A landscape with many peaks, sampled at points; each row gives a point and its height.
A climber steps from a point to the highest of its 2 nearest points, and stops where none of them is higher. Distance is the straight distance between rows; heights are no part of it.
pudem: [100 142 212 159 132 175 191 133 129 155 149 169 121 109 203 171 107 147
 128 128 153 185  56]  height 49.8
Kan: [111 137 130 162 100 112 151 141 121 117 103 149  87 159 141 198 105 162
 170 159 156 162 106]  height 39.0
dut: [120 148 113 121 145 113 101 112 149 138 141  86 116 130  97 167 132 120
  96 122 148  83 173]  height 50.3
Miz: [158 100  90 111 117 108  91 160 128  66 114 110 118 149 135  89 135 107
 157 103 124  93 150]  height 11.4
bipu: [125 124 134 162 150  90 177 123 148  87 120 154 118  88 131 141 108 141
 158 198 114 174 145]  height 1.2
fifun: [114 141  92 137 124 101 126 110 131 101 108 124 120 127 114 191 128 140
 167 171 145 108 137]  height 18.9
pip: [141 130 175 134 134 178 147 134  79 163 136 182 186 121 125  49 133 126
 127 127 116 169  73]  height 42.9
mul: [129 115  61 142 101 137  91 123 109  79  85 125 104 151 105 122 122 117
 160 123 153 126 149]  height 43.0
Reket: [103 106 116 136 144 105 205 106 143 107 146 154 138  90 132 189 118 161
 153 203 118 149  99]  height 25.2
leni: [119 151 139 183 159 112 189 118 159  96 122 144 118  86 158 164 108 144
 157 205 134 183 153]  height 1.9
pumes: [147  91  45  68 109  99  79 128 141  86 123  96 162 119 142 118 155 109
 148  95 105  40 168]  height 23.9
fubot: [137 172 138 158 139  98 110 142 164  91 109 101  92 134 127 164 115 128
 142 142 144 130 180]  height 5.4
taki: [147 124  58 130 108  99  72 133 141  46  94  94 155 111 142 108 151 103
 169  92 145  60 202]  height 8.3
tava: [122 153 165 160 108 165  92 162 112 156 133 105 122 194 104 115 118 137
 134  86 147 133 116]  height 7.6
Kasi: [133 104 109  91 115 165 102 155 103 139 144 122 148 196 108  97 152 121
 147 113 106  98  66]  height 21.4
Nenug: [127 135 121 118  91 153  69 162  67 170 124 110 155 216 127 149 140 119
 142  70 149 104 100]  height 16.3
bur: [138  89 102  64 129 112 107 106 192 143 152  98 135  95 105  84 146 128
 101 121  72  98 176]  height 16.4
Guvo: [103 112 121  95 135 166 139 111 124 162 148 135 131 131  90 123 130 134
  93 133 127 111  68]  height 33.2
rabeb: [116 169 167 170  89 172 137 146 136 169 124 134  81 167 149 175 112 150
 125 101 165 176  99]  height 39.6
nofet: [ 96 131  90 149 144 115 188  79 152 110 137 130 143  79 117 186 134 152
 173 209 124 131 126]  height 23.5
bikez: [108 134  98 123 141 110 144  95 153 106 126 121 124  96 110 163 125 132
 144 185 128 117 135]  height 21.3
lugip: [121 151  91 138 133 103 104  87 185  79 119  97 132  77 102 124 156 122
 166 149 119  94 199]  height 5.0
vikot: [156  84 105  89 131 126 103 155 168 104 147  94 129 132 125  52 149 111
 125  96  79  95 160]  height 13.8
negi: [122 128 134 126 110 138 117 143 111 131 115 134 101 169 112 152 122 137
 139 131 146 131  94]  height 33.6
Mes: [119 119 165 131 164 137 215  83  77 161 132 201 152  56 186 147 121 133
  92 151 138 151  80]  height 45.0
rufik: [112 138  63 142 103 103 101 100 104  90  86 123 133 134 122 190 128 120
 183 151 155 107 154]  height 21.9
Lefe: [141  82  64  77 117 159  98 141 106 113 135 112 135 168 110  89 149 109
 136 111  98  85  96]  height 24.2
vonuz: [132 139 117  85 144  91  90 125 151 137 149  82 129 145 112 158 149 118
 102 110 124  64 158]  height 45.6
Dozo: [100 153 221 141 135 167 176 133 132 164 162 166 141 113 169 163 114 145
 129 130 142 164  49]  height 47.1
Zik: [111 121 142 161 131 130 194 114 112 120 111 178 115 100 146 148 102 145
 133 177 142 194  99]  height 48.2
timuf: [119 149 184 141 148 149 150 134 136 150 141 138 111 120 125 118 111 132
  98 139 137 159 106]  height 39.1
daz: [151 163 211 144 161 133 183 115  73 184 134 186 164  78 177  92 131 131
  97 111 139 155 105]  height 52.8
Zutom: [122 101  72  71 124 104 115  99 156 112 139 115 138 100  95 134 146 135
 135 162  95  89 134]  height 19.1
luzak: [134 115  99 138 124 133  77 147 103 126 133  76 122 180 112 108 132 107
 104  76 139  78 167]  height 32.3
melud: [156 107  65 125 108 104  75 156 125  54 103 100 136 142 147  97 144 101
 151  79 139  70 184]  height 10.0
savu: [121 114 137 113 129 118 135 145 127 117 129 144 116 140 111 124 122 132
 134 155 116 139  88]  height 30.4
rezog: [134 122  92 150 121 145 104 130 118  99 100 116  99 147  97 102 114 114
 131 122 152 141 148]  height 52.3
Resu: [134 144 139 135 137  83 115 143 165  95 119 112  98 123 118 144 118 128
 142 150 123 124 155]  height 6.5
Gabo: [ 99 125 157 116 139 185 152 106 115 182 165 134 146 111 106 111 125 135
  80 115 137 123  60]  height 36.7
peged: [156  84  59  96 117 129  79 149 112  98 137  79 154 166 149  89 153  88
 127  60 108  51 157]  height 27.9
muz: [156 137 193 130 165 126 154 130 110 180 145 154 164  90 132  54 137 126
  90 113 102 153 129]  height 45.9
rufov: [155  93 120  98 145  96 125 119 170 118 129 134 140  68 124  50 134 116
 108 137  77 146 183]  height 10.8
Kesum: [117 175 138 161  95 152 119 137 126 176 120 111  75 171 146 196 116 140
 112  94 183 147 121]  height 35.7
Giru: [148 106 132 119 146 101 117 133 163  98 127 121 119  95 113  67 126 116
 116 135  97 144 168]  height 11.6
pasu: [135 132 167 121 165  83 184 105 151 145 139 159 139  63 148 125 127 130
 104 177 108 161 144]  height 8.8
tupod: [129 121 115 100 107 152  79 156  86 150 129 110 149 206 115 134 146 114
 139  93 131  87  96]  height 18.8
vanel: [136 135 159 116 153  75 147 118 184 120 138 133 122  70 128 117 128 133
 122 174  88 150 169]  height 8.2
Fomo: [157  77  43  67 107 116  87 138 141  91 139  90 154 136 154  91 163  99
 134  67  96  40 164]  height 26.0
Kam: [126 131 183  82 145 111 129 142 162 166 164 124 142 119 116 112 141 135
 107 134  83 121 104]  height 37.9
fir: [123 157 111 156 100  93 123 136 103 116  90 129 104 166 152 225 112 137
 177 146 159 139 145]  height 32.8
fosa: [132 144 189 146 147 152 183 109  71 165 121 197 152  88 160 101 117 131
 107 122 143 177  81]  height 56.9
rako: [114 157 183 166  94 216 117 148 114 180 160 144 165 156 108  87 115 148
 141 100 143 171  73]  height 3.8
Fur: [129 107 125 131 125 175 130 136  99 131 123 146 125 150 101  69 119 123
 121 125 125 162  88]  height 52.2
Sisem: [130 124  51 141  92 104  82 115  91  65  68 114 141 131 130 142 130 114
 184 124 160 101 168]  height 30.5
Zez: [106 102 141 108 142  84 193 123 137 115 141 164 137 108 126 168 116 159
 145 186  97 143  88]  height 26.7
Meze: [133 106 108 138 128 156 121 133 112 111 113 132 105 142  95  75 116 120
 119 129 135 152 124]  height 47.0
miraz: [129 148 134 126  77 123  75 158  72 160  96 129 129 204 143 180 125 131
 142  85 156 136 115]  height 13.7
Kedes: [137 113 122 130 139 132  93 141 146 112 140  86 112 149  95  96 131 117
  97  99 124  99 164]  height 35.8
samug: [140 132 178 135 158 128 138 139 135 149 145 137 138 110 116  68 124 123
  98 127 108 156 120]  height 42.8
gos: [155 158 202 150 164 149 159 116  78 194 148 168 180  83 145  59 132 128
  89  98 130 148 115]  height 49.2
rosap: [126 155  91 151  76  93  95 122  78 120  69 131 128 165 156 224 119 127
 164 127 169 143 162]  height 24.7
vosa: [129 152 116 140  72 102  84 140  69 148  78 130 121 192 152 207 122 128
 141  99 166 149 140]  height 17.3
banu: [133  99  62  67 111  87  96 115 141  94 128 106 150 120 121 135 148 123
 154 134 102  55 147]  height 21.5
veba: [107 115 122 160 115 125 181 129 122 110 112 170  96 135 136 186 102 157
 165 178 146 177  96]  height 43.3
Kif: [147 138 151 141 121 137  77 176 123 117 122  99 114 193 109  96 132 123
 140  79 122 118 133]  height 9.2
pufis: [ 98 170 211 143 122 186 141 140 143 179 170 136 138 136 140 158 115 148
 124 112 154 148  56]  height 42.4
tasu: [146  77  86  54 115  99  96 136 188 111 146  99 136 112 126  78 154 119
 134 103  78  77 178]  height 15.1
fopo: [113 153 168 150 131 158 150 137 144 147 128 132  90 137 140 162 103 133
 109 133 159 159  99]  height 36.1
puzav: [156 116 157 109 162  81 181  98 108 161 121 181 154  55 151  91 137 135
  99 158  98 152 145]  height 9.4
kazi: [120 109  90  74 127 104 114  98 185 129 133 108 135  87 100 117 148 129
 127 146  90  91 168]  height 17.7
pil: [123 121 167 155 145 141 190 116  81 139 111 194 140  97 158 113 105 137
 117 147 138 193  86]  height 52.9
Siseg: [119 145 118 144 158 136 125 101 166 136 147  89 104 113  93 137 123 121
  82 128 141 106 172]  height 45.1
sog: [138 114 144 130 137 180 130 142 100 151 147 145 162 143 103  45 131 123
 124 123 104 157  80]  height 47.3
Zud: [126 157 121 139 115 104  86 136 104 138 108  95 113 169 130 184 120 118
 115  90 165 102 164]  height 45.8
difuv: [124 132 152 122 165 134 190  80 103 167 134 179 145  59 150 125 125 128
  74 151 133 148 101]  height 42.7
tokev: [103 108 150 138 152 149 230  90  89 138 136 197 143  62 187 172 112 150
 107 163 139 167  74]  height 43.1
mesor: [117 174 138 160 102 139  94 140 106 168 113 100  98 190 135 195 114 129
 104  82 174 127 147]  height 38.1
nop: [121 139 150 166 101 208  99 161 108 173 156 107 146 189  96  79 122 139
 142  91 138 144 104]  height 5.8
pov: [121 101 146 116 144  98 176 129 127 121 136 169 131 105 123 127 118 146
 132 178  95 157  89]  height 28.1
riti: [111 169  89 164 142 120 121  82 163  91 109  94 135  90 109 174 158 123
 184 168 140 105 182]  height 3.7
sapen: [110 131 166 120 155 174 174  93 105 181 152 157 153  82 135 108 117 126
  67 120 138 140  70]  height 39.7
gezun: [104 146 182 168  97 171 187 138 141 151 131 165  88 133 195 199 113 159
 136 135 162 198  76]  height 46.3
Fodu: [159 111 122 130 119 128  79 182 126  84 124  99 116 178 131  73 137 108
 152  80 120 107 148]  height 10.3
sak: [122 131 146 152 148 146 115 137 148 146 150  89 110 142  92  93 121 123
  82 102 127 115 152]  height 39.5
lemeb: [150  93  82 120 125 127  65 156  99 106 136  74 152 181 147  99 154  89
 112  40 124  57 174]  height 29.4
zakun: [125 138 109 127 114 117  89 137 104 121 100 111 113 175 117 166 127 115
 132 111 152 109 140]  height 39.4
zizas: [122 143 199 100 153  99 157 136 162 169 163 146 141 102 132 121 132 139
 104 146  93 141  95]  height 39.2
ferag: [135  89  64  97 127 164 101 114 116 115 140 103 128 149  97  88 142 105
 112 112 105  87 117]  height 26.4
megal: [136 129  70 127 125 110  88 104 164  64 113  93 138  89 109 109 156 114
 160 122 126  77 194]  height 6.2
Vita: [126 130 146  87 139 102 103 141 168 153 162 102 125 142 103 128 140 132
  99 121  99  89 141]  height 41.6
Lubab: [115 159 166 169  68 160 145 147 130 163 114 156  76 163 161 180 115 161
 146 116 165 193  77]  height 42.3
kesid: [121  99  82  93 129 150 125 106 120 127 131 123 129 129  87 109 127 119
 102 145 119 115  94]  height 29.8
nuv: [153  94 103 111 130 114 103 146 151  79 133 117 121 125 118  53 129 112
 130 119  98 123 148]  height 12.7
tef: [124 162 137 184 145 123 160 126 163 100 116 122  92 117 149 179 106 134
 149 176 151 172 151]  height 2.8
Lom: [123 174 125 168 133 126 135 127 152 109 113 110  85 136 139 190 113 130
 134 153 162 141 160]  height 4.0
pegem: [161 101 140  88 154  90 146 110 132 158 128 155 152  65 131  57 138 125
  94 140  76 156 169]  height 10.1
zomi: [132 145 160 132 156  89 139 134 182 108 133 119 104 106 124 137 121 127
 118 161 109 143 150]  height 7.5

Where does a climber stop that starts at each point below?
fifun => rezog
megal => Miz
tupod => Mes
nop => Miz
Kesum => pudem
fir => fosa
leni => dut
Guvo => Mes
muz => fosa
pegem => dut
Fomo => dut
tasu => dut
fopo => pudem
rako => pudem

Write out the way that a climber takes from each point below.
vanel => pasu, puzav, pegem, rufov, Giru, nuv, vikot, tasu, bur, kazi, Zutom, banu, pumes, Fomo, peged, lemeb, luzak, Kedes, sak, Siseg, dut
samug => muz, gos, daz, fosa
kesid => Guvo, Gabo, sapen, difuv, Mes
lugip => megal, taki, melud, Miz
rosap => fir, Kan, veba, Zik, pil, fosa
Kam => Vita, vonuz, dut
Nenug => tupod, Kasi, Lefe, ferag, kesid, Guvo, Gabo, sapen, difuv, Mes
